Each row is a point on a landscape with many peaks, with its height.
From any point a climber steps to the highest of the 4 points nearest to it. It stops when none of these is higher. Distance is the straight distance between rows; heights are no part of it.
J_45 (h 349): [159 110 136 145 142 134 153  93 180 137 135]
J_217 (h 393): [159 117 127 157 115 158 159 105 201 123 140]
J_794 (h 262): [ 92 131 145 106 116 130  76 181  85  75 145]
J_116 (h 631): [ 92 109 172 115 100  96 115 172 113 119  99]
J_446 (h 496): [122  97 116 100 138 132 125 163  72 109 153]
J_619 (h 130): [103  96 146 108 131 119  84 209  80  77 146]
J_3 (h 328): [124 143  87 159 151  79 127 140 124 192 104]
J_471 (h 621): [115 126 137 120  93  93 136 161 121 158 109]
J_84 (h 680): [140 122 120 127 153 122 153 107 142 167 120]
J_235 (h 554): [162  86 110 162 157 123 137 120 189 140 157]
J_146 (h 511): [107 186 138 128  81 143 163 109 114 145 103]
J_541 (h 340): [151  98 126 125 164 117 145 106 138 139 137]
J_538 (h 114): [140 149 139 145 125 178 152  72 148  81 141]
J_286 (h 120): [128 145  80 183 123  46 108 162 119 174  80]
J_396 (h 608): [113 164 144 125  70 115 146 132 118 151  96]
J_848 (h 602): [145  93 109  99 158 147 106 146  54  96 160]
J_83 (h 431): [134 161 122 109 141 171 107  86 101  83 152]
J_140 (h 366): [152 132 105 158  93 194 174 116 215 129 144]
J_574 (h 590): [103  88 161 109 114 100 115 192 102 111 121]
J_307 (h 626): [ 96  89 176 115 124  70  99 178 123 144  84]
J_346 (h 276): [148 176 111 144 138 130 152  82 170 174  75]
J_551 (h 599): [132 151 115 105 144 160  92 104  81  83 155]
J_150 (h 518): [133 101 107 122 165  97 142 127 125 174 131]
J_832 (h 355): [154 118 111 173 121 144 146 105 222 148 127]
J_785 (h 307): [135 170 139 133 115 150 170  72 162 159  85]
J_571 (h 372): [107 157 118  92 119 151  78 156  87  88 159]
J_750 (h 183): [153 153 132 141 132 169 116  81 143  63 160]
J_438 (h 515): [110  94 128 110 114 104 132 181 103 140 130]
J_917 (h 449): [165 102  97 160 131 149 152 129 211 137 158]
J_344 (h 524): [ 79 101 196 115 138  95 105 179 100 100  85]
J_453 (h 402): [165  74 124 122 165 124 138 114 129 133 156]
J_965 (h 722): [111 118 152 130  97  72 111 165 131 165  86]
J_670 (h 398): [137 141 117  90 153 174  54 123  78  93 170]
J_163 (h 306): [158 141 121 165 125 143 143  94 215 152 105]
J_443 (h 465): [126  80 117  94 146 114 134 168  87 138 152]
J_913 (h 350): [153  70 110 135 184  98 131 120 147 149 161]
J_651 (h 669): [118 118 102 127 145  88 129 150 118 187 125]
J_863 (h 60): [144  77  93 201 193  99 120 122 163 154 139]
J_892 (h 22): [157 169 134  77 142 177  60  84 110  90 169]
J_813 (h 708): [ 73 180 158 125  65 136 120 131 117 104 115]
J_62 (h 217): [132 161  96 145 134  95 139 122 136 191  95]
J_533 (h 210): [113 139 127 117 105 124 155 133 106 150 119]
J_417 (h 194): [167  97 135 143 138 146 147 106 160 104 153]
J_401 (h 264): [148 153 129 130 130 141 168  85 152 158  99]
J_762 (h 679): [ 88 119 161 114  95 112 110 173 100  95 119]
J_400 (h 370): [152 135 139 157 111 174 166  91 195 115 129]
J_989 (h 525): [153 107 120 107 161 159 103 115  69  80 156]
J_829 (h 181): [123 147 132 111 126 151 148 106 102 110 136]
J_12 (h 353): [155 101 120 147 164 118 141 106 170 155 134]
J_261 (h 9): [160 117 135 135 141 159 126  94 124  77 155]
J_387 (h 499): [101 153 148 120  77 119 147 146 107 131 112]
J_713 (h 612): [ 97 172 146 122  76 137 149 128 104 125 114]
J_480 (h 414): [127 102 122 106 144 109 149 129 107 154 133]
J_406 (h 348): [149 146 144 147 115 162 164  75 183 128 106]
J_852 (h 476): [101 181 129 116 101 157 149 104 101 110 126]
J_171 (h 719): [ 80 157 157 116  89 126 110 153 106  94 122]
J_884 (h 189): [140 152 105 145 153 113 148 102 156 182  97]
J_294 (h 485): [102 127 131 112 107 131 132 159  84 116 135]
J_912 (h 242): [162 131 129 150 113 178 149  96 174  85 157]
J_934 (h 400): [ 81 207 132  83  86 149  87 125 120  92 146]
J_502 (h 566): [ 92 119 183 123 100 100 114 160 113 120  82]
J_850 (h 437): [148  83 120  99 161 130 139 131  88 118 154]
J_862 (h 514): [123 124 114  97 142 150  97 148  63  92 162]
J_336 (h 781): [ 71 176 165 116  80 124  95 142 118  80 118]
J_276 (h 358): [125  97 116  99 146 148  82 185  53  95 162]
J_676 (h 265): [144 175  91 154 141 108 143  98 150 184  76]
J_808 (h 634): [154 113 106 180 165 116 129  99 194 158 123]
J_756 (h 283): [137  93 102 151 190  91 126 119 138 173 135]
J_567 (h 768): [112 117 121 136 119  64 111 166 123 180 112]

Where does a climber stop that starts at each point below?
J_756 => J_84
J_387 => J_567
J_406 => J_808
J_116 => J_336
J_45 => J_808
J_750 => J_551
J_307 => J_567
J_62 => J_567
J_502 => J_336
J_538 => J_808
J_794 => J_336
J_912 => J_808
J_438 => J_567
J_913 => J_848
J_294 => J_336

Call two points neighbours if one is among the 4 nearest of the other. Go from one point of each pair to the other, from neighbour to neighbour, staying as high as possible. Name the lowest point that can't be avoided.
J_848, J_84 => J_294
J_808, J_567 => J_12
J_84, J_336 => J_150
J_848, J_551 => J_989
